A landscape with many valleys, sampled at points; each row gives a point and its height.
From any point a ball rolls to the lowest of the 2 points nearest to it. It stops when none of these is lower. Distance is the straight distance between rows; heights are no part of it.
J193 h=490: [-13   7   3  11 -21  -3   9  -1   0 -12 -26  10   3   7 -10  11  -7   8
   8 -12 -14   6 -11  12   3  -5  -5 -13   7 -24  14   2  -1 -10   7  18
  -4]
J826 h=559: [  5 -14  13  -6   1  15 -12  13  -9  -2  11   2  10  -6   7  10  -5  -5
 -21 -13 -17  -9  -6 -13  -6   2  -5 -14   4   4  -5   3  -2   5  -3  -1
   3]
J307 h=630: [  5  -4 -13  -7   2  -6  -3  11 -17  12  14  21   8 -10  -1   0 -18 -19
  17 -16  -7   2   6   5 -15  13 -12  11  12   4  -2   9  -3  -1  -9  -8
 -12]
J97 h=685: [ -5  -6  -2 -10  11 -11  -1  -9  -6   7  19  10  15 -15  -3 -14 -12 -18
   9  11  -2  -3   7  10 -21  11  -8   8   5  15  -4   2   1  -8 -13 -20
  -1]
J678 h=197: [  8 -20  25   3  26   9   6  -1   1   9  12   5  30   8   7 -26  -2  -4
  -8  16 -12 -18   9 -11  26  -1  -3  12   6  17  -3 -18   0  -2 -17  -5
  11]
J789 h=516: [ 19  -1  -5   5 -19  -4  15   0  12  -8  -2 -14 -10   5  12  12  -7   0
 -15  11   6  -4  -5  19  12  -7  16  -6 -22  -2 -13  -3  -2   9   9  -6
  -2]
J765 h=737: [ -1   2  -9   1  13  10 -32  20  -3 -10   5  -1  -3  -5   8   3  -9 -13
  17 -21   9   0  -2 -17  -7  21 -17   7  14   7  -3  10  -5   2  -8  23
   4]
J388 h=430: [ -2  -4  20   9  15  10   3  -1  -4  11   5 -37  -8  -3  15  -9  26  10
 -18  16  10   1  15 -16   0  -3  -8   1  -9  -4 -14  -3   1  19   6   1
  12]
J533 h=544: [  2  -7   6  13   9  -2  -5   3  15   6  20 -27  -1  -8  -3 -21   4   4
  10   5  25  -2  13 -11  -2  32 -15  19   4  12  -7  -8   1   7  -1   3
   9]
J148 h=421: [ -8  25  -5  -6  10  18 -10  -2 -13 -11  -6   4 -11  -2   2  25  11  13
  -4  -3  11  15  -5 -11   7 -19  11  -6  -5  -9   5  -4   2   6  -1  12
   6]
J190 h=486: [ 26 -12 -11   0  -7   3   7   7  18  -2  -8 -13  -4   0  16  13  -7   7
  -9  14  14  -4  -8   4  21  -5  25   4 -17   4  -4  -7   3   2   5   6
  -7]
J957 h=529: [-11  18  -1  14  -9  -5   3  -1 -16   3  -4  31   6  16 -17  -3 -14  -3
  19 -15 -17   0   2  30  -7   0  -5 -20   8 -32   6   6   2 -11   7   1
  -4]
J287 h=409: [ 10   4 -11   6   0  11  10  -2   6   7  -4 -26 -20  -1  14   8  21  11
 -13   8  19   5  -4 -10  12 -10   7  -3  -7   9  -6   0  -4  18  13  -3
   1]
J41 h=560: [ 23 -10  -5  -8 -12   7  10   5  13  -7  -1   6   7  13  12  16 -11  -1
 -15  -5 -17 -11 -11   6  14 -18  20  -3   5   0  -1  -3   4   7   4  -4
  -1]
J134 h=355: [  6   4 -20  -6 -19 -14  -2  -8  21  -7   2 -22 -18  -2   1  -4   2  -2
  -2   9  32   0   3  17   3   3  12   5  -9  13  -9   5   2  -4   5 -15
  -5]
J453 h=585: [ 13 -16   6 -13   7  17 -11  13 -12   1  11  16  14  10   9  11 -12  -5
  -3 -22 -27 -13  -5  -9   1  -8   0  -4  20   1  -3  -1  -3  -2  -8   0
   0]
J430 h=595: [  0  -5  -6   2   1  -9  -2   2 -17  20   8  32  17   2  -9 -10 -19 -14
  18  -5 -20   7  17  10  -6   7 -12   4  17   1  -3  12 -15  -6  -9  -8
 -17]
J348 h=359: [ -2   2  -7   2   8  24  11  -5  -6   5 -16   2  -7  14  -1  21   2  15
 -12   6   5  10  -5 -18  20 -18  11   2   4  -9   8  -4   2  13   1   9
  -1]
J314 h=517: [ 12 -22  -1   0  25  19   3   6  10  25  15 -23   5   2  20 -19   6   8
   2  21  20 -14   6  -7  15  24   3  16   5  21  -7 -14  -2   3  -7   1
  11]
J439 h=354: [  3  -7  -8  -4   1  17   0   2  -5   9   5 -14  -6   8   8  10  -5   9
  -7  -9   9   8  -1 -14   5   0   0   5   9   3   3   3  -5  10   5   3
  -3]
J306 h=52: [  8 -14  27  -5  26   6  -2  -1   3   7  11  -6  21   0  12 -18   6   0
 -21  22  -5 -15   2  -9   9   1  -1   7  -6  10  -7 -15   7   1 -11  -1
  18]
J618 h=223: [ -4   0  23  28   0  -1  13  -4   1   0 -22  16  -2  17 -12   7  -7  12
 -11   3 -21  -7  -4  -1  16 -12 -14 -10   3 -34   9  -8  13  -2   6   5
   6]
J821 h=692: [ -8   7 -23  -9   6   2 -21  11  -5   6  -7  21  -4  -9  -2   4   0 -19
  34 -20   6  10  -9 -13 -23  22 -20  14  17   0  11  24  -4  -8  -8   6
   5]
J834 h=626: [  2  11   4 -10   5  -8   6  -3  -8   4   8  33   7  15 -17  -8 -10   6
   6  -2 -15 -14   2  15   6 -16  13 -12   1 -20   5   4   5  -7   0 -25
 -13]
J15 h=441: [-16  26  -2  -9   2   8  -6  -9  -8 -14 -14  16  -9   0  -9  20   8  14
   4   3   3   9 -15  -4   7 -21  16  -9 -11 -13  22 -11   1 -12  -1  11
   5]
J198 h=584: [ 14  -1  -8  -7  -1  12   2   4  -3  -3   2   6   6  10   3  11 -20   5
  -8  -7  -8  -6  -2   2  14  -4  13  -5   4  -2  -1  -8  -4   6   4  -1
 -11]
J282 h=602: [-12  17  13  -5   3   3  -7  17 -25   2  -2  28  -4  -8 -12   1   8   0
  12 -13 -22  -1  -7  -1 -23  -7 -14 -22  -3 -28   8  19   0 -19  -1  -6
  -4]
J776 h=306: [ -7 -10 -12  17 -11 -19  10 -14  19  -7 -16  -7  -9  20 -12  -2 -10   6
  10  16  15  18  19  31  17  -4  -1  13 -15  -3 -11  -1  15  -3  -3 -15
   1]
J935 h=510: [-13  -7  11 -11   7  -2   1  -9  -1   4  16   6  11 -24   5 -17  29 -13
  -8   0  -8   1   0 -24 -42  13  -9   8   6   7   2  15  19  -1   5   9
  21]
J433 h=431: [  0 -25  11   4   3   9   5  -1 -10  15  15 -12  19  12   3 -19 -10  -2
   4   9   1  -6  22  -2   9  17 -21  12  13  24  -7 -10  -9   7  -8  -8
  -2]
J808 h=594: [ -7  20 -12  -7  14  -9  -8  -6  11 -15 -11  -7   0 -18   3  -4   3   6
   5  -4  14   1 -13  -2   8  -5  12   4 -10   5   9  -7   4 -16  -5  17
   2]
J215 h=473: [ -8  10  14  17 -20  -8  19  -6   8 -14 -26  11  -9  12 -10  14   5   8
   0  -3 -15   3 -17  14   8 -14   3 -12 -10 -28  17  -6   7  -9  14  10
   1]
J78 h=658: [  2 -10  -8 -13   9   3   2   2 -13  19  25  17  15  -5  -2  -3  -7 -12
   3   2  -5  -2   9  -2 -15   9 -10   7   9  14  -1   5  -6   1  -5  -9
  -3]
J911 h=323: [  7   7   0   9   1  11 -10  14 -16  -3   4 -12 -14  -1   2  23 -12  16
  -8 -11   9   7  -1   6   6   1   9 -14 -15 -10  -7  -7  -6  18   2   8
   0]
J292 h=298: [  9  10  11  10   7  10  11   1 -17   5  -7  -5 -16   7  -4  12  -2  19
 -19   7   5   4  10   8  18 -16  19 -14 -18 -14  -1  -9   1  21   8  -9
   0]
J436 h=581: [ 17  -4 -20 -11 -15  -4  -3   5   4 -14  10   3  11 -12   9   6 -20 -11
   5  -7   0 -10  -4  20   4   8  15   6   5  27   1  -7  -2  -2  -5  -4
  -9]
J185 h=196: [ -8   8  12  37   0  -7  13  -9  -1   2 -24  18  -6  14 -18   9 -15  14
  -6   8  -9   7   1  15  16  -5  -4 -11 -10 -28   4 -16  16   1   2   8
  -2]
J181 h=573: [-21  -4  22  -4 -10 -17  -8 -13  -3 -11  -3   3   4 -15 -12 -11  12  -2
   9   3 -20  -1   0  -3 -28  -3 -24  -6  -1 -15  14   8   2 -22   3  -3
   2]
J469 h=447: [ -3   9  -4  -1   2  -4  15 -20  11  -6  -7 -12 -10   4   2   0  12   9
  -9  20  19   8  -1  -2   8 -18  11   9 -12   5  -1  -3   8   4   1  -9
   1]
J837 h=352: [  4   8  -8   2  17  16  -7  15  -4   8   2 -14 -15  -8   9  14  -5  18
   0  -5  24   8   3  -8  12   9   8  -5  -9   4  -2 -15  -7  14  -5   8
   0]
J960 h=383: [  4  12 -10   5   2   8   2   2  10   3  -1 -25 -21  -6   2   6   8  16
  -1   8  36   7  -3  -3   9   6   9   4 -11   4  -1 -10   0  10   4   5
   5]
J664 h=524: [-10   4  13 -13  28   3 -10  -3   1   0  14  12  16 -23   5 -21  16 -13
  -5  -3  -7  -8   1 -18 -38  19  -3   9  11   7   3   7  11  -9  -2  14
  24]
J659 h=557: [ 17  -1 -18 -10 -22 -13   1   2   4  -8   7   5   5 -16  -5   6 -21 -16
   4  -7  -1  -7  -5  37 -11   7  15  -2  -7  17  -1   5  -1  -5  -4 -11
  -7]
J551 h=161: [  0  10 -27 -22  -6 -13  -1  -9  -2   0   6   5  -7  -2  -9   6 -14  -5
  16 -12  19   6  -4  14 -11   5  13   9   1   2   8  14   2  -8  -2 -10
 -17]
J954 h=433: [ 11  -5  -4   1   6   9  13   3  17  17  -3 -32 -14   5  24  -3  31   5
  -9  17  17  -3  -3 -17   9   3   5  10  -2  19 -17   6  -1  16  15  -4
  14]
J289 h=628: [ -4 -17  -4  -8 -23   0   0   9  -5   6   2  13   7  -4   7  16  -5 -18
  11 -20 -16   2  -6 -13 -25   6 -13  -1  17   1   9  17   5  -1   1   9
  -4]
J222 h=513: [-11  -7  -1   0 -17   7   4  -3   4   5   2  -6  -8   1   8   5  13  -3
  -7  -9   2   9  -2 -27 -15   5 -13   7  10  11  -5  17   2  19   8  12
  -5]
J611 h=408: [ 10 -17  -2  -9  11  24   3  -3  -5  19  10 -18   3  13   9   3  -2   3
  -4  -4  11  -2   7 -17   8   7  -5  13  18  17  -4  -5  -1  12   0   0
   2]
J836 h=453: [ 12  -2  -2   0   1  15   7   4  13  15  14 -35  -9  -7  21 -11  38  -8
 -15  12  14  -9   2 -12  -8  18   3   5   0  27 -18   4  -1  14  15  -7
  18]
J774 h=590: [-14   8  23  -3   5 -13  -7   5 -21   1   3  14  -1 -19 -11  -8   5   2
   2  -5 -20  -3   2  -3 -26  -5 -20 -17  -4 -23   8   9  -3 -17   1 -12
  -5]
J84 h=368: [ -8  -7 -13   8 -16 -20  14 -15  14  -1  -3 -22 -12  24 -12  -4  10   2
   1  27  17  13  29  25   1 -10  -2  16 -19   5 -17   6   4  -1   3 -26
   1]
J662 h=653: [-28  24 -17  -2  -1 -11 -20   4  -5  -3 -16  13 -15  -3 -17 -17   5 -12
  35 -16   6  12  -8   9   2   0  -2  -3   8  -7  12   5 -30 -24 -10  17
  -1]
J835 h=496: [ -2  -4   3 -12   6   8   8  -6  -3   9  11  10   3 -14  13 -14  34 -18
 -22   3 -10   1  -2 -26 -39   9   2   2   5  18 -15  15  10  11   9  -1
  27]
J331 h=614: [ 15  -3 -11  -9   6  20  -5  10 -18   5   2   9   4  19   1  20 -20  -3
  -5 -18 -15   2   3  -7  12  -3   4  -2  18  -4   2   3  -5   5  -6   9
  -4]
J755 h=515: [-14   0  11   3 -14 -17   0 -10   6 -13 -15   1  13   1  -6 -13  -2   4
  17  -1 -19  -2  -6  12  -2  -6 -11  -7   4 -15  19  -3   1 -23   4   8
 -10]
J964 h=406: [ 18  -9 -17   0 -23 -17   2   0  26  -3  -3 -28 -10  -3   9  -7  -1  -9
   2  21  23  -6  -2  12  14  13   7  11 -11  20 -13  -4   2   1   1  -3
   0]
J175 h=572: [ -3  25 -12  -2  26 -12 -17  -2  17  -3 -13  -3  -7 -17   6 -16   8   7
   8  -1  38   1 -12  -7  20   4  19   6  -6  10   2 -15   4 -21  -9  29
   2]
J697 h=491: [ -8  -3  18  11 -17 -17   6 -10  15 -15 -25   5  -1   3  -6  -5   8   7
   2   5 -20  -5 -14   8   0 -16  -8  -7  -8 -24  19  -9   7 -17   6   9
   2]
J672 h=545: [ -1  30 -24  -9  33  -2  -3  -3  11  -1  -6  10   2  -4   6 -15   7   4
  10   6  33   1   2 -12  23  -3  17  19   1   7  -1  -9  -3 -18 -13  20
   2]
J493 h=457: [  6  -8  -9   0 -19 -20   1  -5  30 -17 -12 -24  -9 -16   7  -7   2 -20
  -3  14  13  -7  -9   7   0   2   3  16 -16  16  -2  -5   2  -2   1   8
   0]
J847 h=333: [  3 -27  17   7  13   1   6  -3  -2   9   5  -3  17  14   4 -19 -16   6
  -4  17  -7  -3  17  -7  16   1 -14   7  10   7  -6 -17   2   4 -11  -3
  -1]
J320 h=730: [ -6 -20  -2  -7 -19 -15   7  -9   8   3   0   5  23 -19  -8 -20  11 -33
   5  14  -8  -5  -4  -2 -40   5 -14  13   5  23   3  13   9   1  -7 -10
  11]
J372 h=469: [ 13   8 -13  -6  -2  10   6   1  17   1  14 -24 -19  -7  16  -5  34  -3
  -7  -1  19  -5  -4 -19 -17  22   8  14   9  20 -15  14   8   8  18  -2
  14]
J857 h=376: [-18  -8  10  12   0 -10   2 -13   0  -8   0 -13  -2   3  -4  -8   6   2
  -2  18  -6  12  18  -9  -7  -3 -18   2  -5  -8  -2   3   4   5   2  -6
  -4]
J56 h=483: [ -3   8   3  -8  -4   5  11  -6  -3   9   3   1  -8  -6  19  -6  37 -13
 -14  -4 -11  10  -5 -32 -30  -3   0  -1   9  17 -15  27   9  12  19  -3
  14]
J532 h=304: [ -1  15 -19  -2 -13  -8  -2  -8   9  -7  -2 -13 -16  -5 -16   3 -11   4
   5  -8  34  11   4  19  -3   7  12  -3  -6   7   3   2  -5  -1   2 -11
  -5]
J17 h=562: [  1  -7   5 -16   2  -4  -6   1  -6   8  10  22  26 -16   0 -12   5 -12
   6 -11 -17 -13 -12  -9 -25  -3  -5  -1   9   2   7  -2   1 -15  -7  -9
   4]
J966 h=536: [ 19  -3  -1  -1 -19  -4  15   2   9 -13   5   3   2  16  -2  12 -12  -1
 -15  -3 -13 -14  -4  23  10 -11  19 -12  -8  -9  -9  -1   6   9   6 -10
  -3]
J217 h=588: [  4  -1  -1 -17   4  -2   0  16  -9  10   8  41  24  -9  -6  -5  -2 -15
  10  -8 -25 -12 -10  -1  -8  -6   3  -6  12  -7   6  -1  -6 -11  -6 -20
  -4]
J176 h=501: [ -7 -22   5  12  -1  -2  -7   0   5   5  15 -15   9  -2   0 -18  -9  -2
   6   3   8  -4  24  -8  -2  28 -21  15  10  20  -6  -5  -4   7  -4   5
  -2]
J210 h=625: [ -3   8  13   0  15   7  -4   1  -7 -10 -10   9   3   1   1   4   3  13
  -2  -3 -13   3   4 -15   7 -16  -2  -2  -5 -13   9  -9   1  -3  -4   6
  -8]
J848 h=511: [ -2 -19  10  10  -7  -3   2  -3 -11   7  13  11  22  11  -6 -15 -18  -9
   7   5 -20  -5  24   9   2  15 -19   6  13  16  -8  -3  -9   2 -11 -11
  -7]
J556 h=640: [ -2  18  12   1  15   0   0  -2  -9  -6  -8  20  -2   9 -12   4  -4  17
  -1  -7  -8  -7  -2   1  21 -19  15 -11 -10 -20   8 -15   4  -7   2   0
  -4]
J858 h=250: [ -1  16 -25 -14  -3   2  -7   1  -7  -8  -1  13  -3   5 -10  10 -19  -3
  17 -14   9   9  -2  18   2  -2  19  -6  -2  -1   0   7  -7  -6 -10   4
  -9]
J862 h=654: [ 12  15   5  -3  16   8  -2   1 -11  -4   9  25   1   8 -10  -3  -9  10
  -6 -12 -10  -9   7   8  17 -14  18  -7  -2 -13  -4 -13  -9   2  -5  -8
  -6]
J563 h=700: [-13  25 -20 -10   4 -13 -16 -14   4   1   1  -2 -15   0 -22 -13  -8  -2
  19 -12  38   9   3  12   2   2  20   4  -1  12  13   2  -5 -23  -9 -12
  -3]
J81 h=233: [ -6  -2   2  11  -5 -18  12 -20   8  -5  -6   2   4  20 -18  -2 -10   8
   1  12  -1   7  25  23   6  -3   0   2  -6 -11  -5  -6   7  -7   1 -13
  -4]
J609 h=326: [ -2 -14  24  11  -9  -7   2  -6   4 -10   3  -8  -1   7  -1  -3  -3  -3
 -13  13 -18  -3   8  -5   3  -7 -14  -2  -9  -9  -6  -3   2   7   2  -2
   3]
J798 h=546: [-16 -13  17   2 -14 -12   1 -12   2  -6 -11   1  14   7  -4 -13   2  -7
   9   8 -17  -3   4  -1 -16  -2 -21   4   4  -4  10   1   1 -14   0  -3
  -7]
J583 h=547: [ -3  10  -5   4 -19  -3  13   1  -6  -4  -3  19   3  15 -19  15 -22  -2
   4 -13 -11  -1  -5  25  -7   0   4 -19  10 -26  10  17   9  -1  15   5
  -8]
J777 h=587: [  2  -3  -5  -4 -26  -2   9   4   4  -7  -4   1   0   5   5  24  -5  -6
  -8 -16 -18   1 -10   2  -3  -5   3  -8   8  -5  -1  17  -2   8  10   4
  -9]
J562 h=302: [ -7   7 -12   1  -9   8  -1   1  -1  -5  -3 -14 -18   5  -8  20   0   4
   4 -11  22  12  -5  -5  -3   7  -2   1  -4   3   1   6  -5  14   4   5
  -6]
J501 h=534: [  1 -17  12   0 -12   8   1   5  -2   1   3  -7  -1   1  16   9  11  -8
 -21  -8 -15   3  -4 -18 -11  -2 -11  -5   8   6  -8  14  -4  14   9   0
   2]
J747 h=552: [  5 -14  -2  13  20   5  -2   4  16  19  11 -30  -5  -3   8 -16   9  15
  12  19  35  -6  17  -7  11  28  -5  12   1   8  -6 -15   2   2  -3  -1
  10]
J267 h=407: [-11  -7  24  18  15  -4   0   5  -6   3  -6 -24  -7 -10   6  -2  11  21
 -10  20  11  11  15  -8  11  -2 -14  -1  -9  -7  -8 -13   4  14  -1   0
   5]
J40 h=295: [ 25  -4   2  -2  10  25  -3  15  -8   3   7 -16  -8  -5  14  22  -3  19
 -10  -4   0   1  -4   1  19  -9  14 -12 -12  -7 -11 -11  -3  18   4   0
   5]
J614 h=708: [ -4 -17   3  -4  -8 -18  -2  -1  -4   5   3  11  28 -22 -12 -14  -5 -25
  15  11 -16  -6   1   9 -28  13 -11   4   2  15   6   0   3 -10 -13 -20
   6]
J742 h=755: [ -1   1  -6  -3   3   2 -22  13   1 -10  11  -8  11 -15  10  -5  -3  -6
   9 -12   7  -7  -2 -12  -8  20 -11   4   6  14   0  -1   0  -4  -4  19
  -4]
J442 h=607: [ -3   8  -1  -2   6   4  -1  -3  -4  -5  -4   6   2   5   0   6 -14   8
   0  -7  -1   6  -4   0   6  -1   2  -2  -4  -6   8  -9  -1  -1  -2  12
  -8]
J466 h=477: [  3  18 -18 -14   7   6   5 -20   5  -2  -3  -3   4   6   1   4   6  13
  -6  13  22   5  -6  -5   9 -15  17  10  -4   0   6  -3   6  -4   2  -2
  -4]
J793 h=642: [  6 -12  -7  -7 -11  -6  -1  -3  15  -9  11 -16  10 -10   9  -6  -3  -6
  -2   6  -1  -9  -4   0  -4   5  -1   9   2  19  -1  -4   3  -3   2  -4
  -1]
J61 h=558: [ -5 -11  10   8  -9  -8   6   0 -12   9   6  28  24  12 -13 -18 -17 -11
  18   6 -28  -9  17  18  -4   1 -12   1  14  -1   1   0  -5  -8  -5 -15
 -13]
J921 h=410: [ -1  -4  -5   8  -5 -15  15  -8  14   2  -9 -24 -12  15   5   0  14   8
  -5  29  20  14   9   8   8 -11  -2  15 -19   3 -20  -1   1   4   3 -14
   0]
J8 h=162: [ -7  -4  10  22   1 -15  10 -13   7  -3 -13   1  -1  14 -17   0  -9  13
  -2  18  -8  10   8   7  11 -14  -7  -3  -8 -23   6  -5  10   0   0  -3
  -1]
J828 h=467: [ -1  -2   9   1   0   8   3   2  -4   9   6 -19 -10   0  20  -2  30 -10
 -14   5  -6   3   1 -21 -20   3 -12  -4   8  24 -24  24  -2  17  20 -10
  12]
J146 h=458: [-15  22   8   7 -12  -4   3 -10  -2 -18 -21   8  -9  -5 -14   9  16  15
   3   2  -6  12 -13   7   9 -23  14 -12 -15 -19  20  -6   0  -8   7  10
   7]
J819 h=244: [-10   5 -11  -3 -15  -9   3  -5   4 -10   2  -7 -10   2 -15   7  -7  -3
   7  -9  13   8   1  10 -10   7  -1   6   5   0  10  13  -4   2  -2  -5
 -15]
J227 h=451: [  2  -6  24   8   0   8   0  -4  -7  12   4 -29 -11  -1  21  -4  31  -3
 -26   8 -10   0   8 -17  -8  -1 -11  -4  -5  16 -19   8  -1  20  15  -9
  11]
J502 h=379: [ -2 -14  11  18   2  -9   2   3   7   0  -9 -24 -12   0   5  -1   7   8
 -17  22   4   7   3  -5   9   1  -9   4 -17  -5 -11  -7  -1  12   1   7
   0]
J135 h=540: [ -6  -2   7 -18  17   1 -12   3  -6   3   7  24  22 -23   3 -13  16 -20
  11 -10 -21 -10  -9 -19 -34  10  -9  -1  12   3   7   6   7 -16  -6  15
  14]
J612 h=173: [ 10 -17  29  -5  19  17 -10   6  -8   6  16   2  14  -1  -3  -9   5  -2
 -24   4 -17 -16   5 -15   4  -4   0  -4   7   8  -5 -10   0   9 -11 -13
   8]
J931 h=232: [ 19  -9  30  -5  19  24 -10  14 -13   1  20  -7   1  -6  12   5   6   8
 -27  -6 -17 -18  -5  -9  17  -6   5 -10   3   3 -10 -14   0  10 -10 -14
  11]
J853 h=512: [-17  22   1  16 -11  -7   7  -6  -9  -9 -16  23   6  11 -16   4 -13   0
  19 -12 -12   2  -3  25   6  -2   1 -16   6 -23  11 -10  -7 -15   1  12
  -7]
J423 h=272: [  7 -12  19  20  -6   1  14   2   2   1  -7   2   0  16  -4   2  -8   3
 -15   5 -22  -6   1   6  12  -5  -7  -2   0 -22  -2  -9   2  10   3   0
  -3]
J729 h=660: [ -3 -11 -19 -14 -15  -5  -7  10  -1  17   1  15   2  -7   1  10  -1 -26
  23 -14  -3   8  -4 -17 -29  17 -24  14  13   6  14  22   3  -3  -1   0
   0]
J445 h=487: [  1   6 -18  -4 -11   4   4   3   7   0  13 -13 -12 -11   9   4  21 -10
 -11  -5  10   1  -5 -16 -20   7  -1   3   7  17 -11  22   3  14  11   1
   4]
J393 h=514: [-12  30 -14 -13  29   3  -2 -19   3   1  -7  12   6   2   0  -8   7  15
   5   6  22   6   1  -6  18 -14  21   6  -7   0   6 -12   2 -13 -11   7
  -2]
J585 h=633: [-25  17 -11   1  -9   0 -20   5  -1 -14 -22   7  -9  -7 -13   6  -3  -5
  28 -22  -2  12 -18   4  -7   4  -6  -9   5  -7  20   8 -21 -25  -7  26
   4]
J613 h=320: [  7  -5  10  19  -4  14   7   8 -12   9   4 -18 -17  12  -4  13  -5  13
 -15   3   4   5  15  17  12  -5   7 -22 -15 -16 -11  -3  -3  21  12 -15
   0]
J668 h=466: [ 13 -20  -2   1  19  12   4  12  -1  18   7 -17   2   9  14  -3 -11  16
   3   7  15  -5   8  -4  21  15  -1  12   8  10  -2 -12 -10   9  -2   5
  -1]
J437 h=770: [  0   1   7   8   6  -6 -16  12   7 -12   2 -16  -4 -17   7   3  -1   2
   2 -10  13   0  -5  -2   7  16  -8  -2 -13   6   0 -11  -4   0  -5  23
  -2]
J908 h=610: [ 13   2   0 -14   5  -2   6   9  -7  14  17  43  13   3 -17  -7 -13  -8
   4  -3 -25 -17   0  19  -2  -9  11  -7   4 -10   3   4   3  -9  -2 -31
  -9]
J37 h=616: [-16  21 -10   2   2  -4 -17   4   1 -13 -18   1  -7 -13  -3   4  -1  -3
  15 -15  12   8  -9   2   3   2  -1  -5  -4   0  14  -5 -10 -14  -5  23
  -2]
J99 h=716: [-11   6 -15  -4   0   3 -23   9   0 -11  -5   7  -7  -5  -5   7  -3 -12
  26 -23   1   4  -7 -14 -14  16 -20   1  11  -4   6  17 -14  -1  -8  21
   2]
J120 h=643: [ -1  19  13   0  22  -1   0  -6 -14   2  15  30   6  16 -19 -16  -4  10
  -4  -7 -11 -13  15   9  13 -16   6 -13   3 -21  -4  -5  -7  -7  -5 -21
 -11]
J752 h=500: [  0  -5 -12  -1 -29 -25  -1  -8  20 -19  -5 -19  -8 -11   1 -10  -6 -21
   7   2   1  -2  -7  13  -5   9  -4  11  -3  14   5   9   0  -9  -1   1
  -3]
J968 h=615: [ -7  15  10   7  -3  -2  -2   3 -22   0 -11  31  -3  13 -21  -2   5  11
   8 -15 -22   0  -6  10 -14 -10 -12 -21   6 -35  10  10  -3 -20   0  -5
  -7]
J422 h=606: [  1 -12  -6 -13 -27  -7  -3  10   4  -4   3  10   2 -12  10  25   2 -20
  -3 -18 -16  10 -18  -4 -21   1  -2 -14   7   0  -1  22   6   1   6   6
   1]
J791 h=396: [-17  19 -12  -9  15  24  -6  -3 -14  -3 -15  15 -12  14  -6  22   6  12
   0   5  13  15  -6 -18  21 -17   6   7  -2  -3  14  -8  -4   9  -7  12
   6]
J491 h=417: [ 16 -23   9  13  -1  -9   3  13  10   6 -14 -15  -4  -3  16   7  -5   8
 -20  16  -1  -4 -13  -7  12  -9   3   4  -9   2 -12  -8   0  13   3  12
   0]
J666 h=533: [  4  -4 -15 -10 -22 -27   1  -9  11 -13   6 -11  -5 -11  -3  -3 -11 -16
   0   5   6  -4   2  27 -14   5   8   6 -10  16  -1   8   1  -8   1 -13
  -5]
J994 h=325: [  5   7   5   0  18  16  12  -3 -13   3  -3 -10  -8  12   5   9   6  22
 -15  12   7   9   2 -15  15 -24  14  -1  -7 -12   0  -6   6  14   6 -10
  -1]
J75 h=675: [-22  29 -19  -9   7 -12 -18  -7  -4  -6  -9  15 -16   1 -19 -11  -1  -4
  27 -16  21   5   2  14   3  -2  12   6   2   2   8   5 -18 -20 -11   4
  -9]
J958 h=566: [  6  -6   0   7 -29   6  19  -3   0  -2 -10  15   6  17   0  17 -14  -6
  -3 -11 -25  -5  -6  16  -4   0  -2 -10  16 -21   9  18   8   5   7   5
 -10]
J945 h=269: [ 20  -5  19   2  19  16  -3  15 -13   5   6  -8  -5   1   6   9   1  21
 -22  -4 -11  -5  -2  -5  16 -13  17 -16  -9 -12  -3 -16   6  17  -2  -9
   3]
J261 h=611: [ 17  -3 -11   0  -6  -1  -6   2   6  -6   9  -9   8 -11   6  -2 -14  -1
   3   1  10  -6  -3  11  13  11  10   5  -8  18  -3 -15  -3   0  -4   0
  -6]
J731 h=452: [ 17 -15   2   4   8   1  -3  15  15   0  -9  -9   1 -13  18   5 -12   8
  -5  10   9  -4 -19   2  19  -3  13  -5 -16   4  -6 -15   2   4   2  16
   0]

Where does a ball stop that starts at each point below?
J453 | J306
J765 | J215
J862 | J502
J75 | J8
J217 | J502
J320 | J306
J614 | J306
J287 | J306
J331 | J502
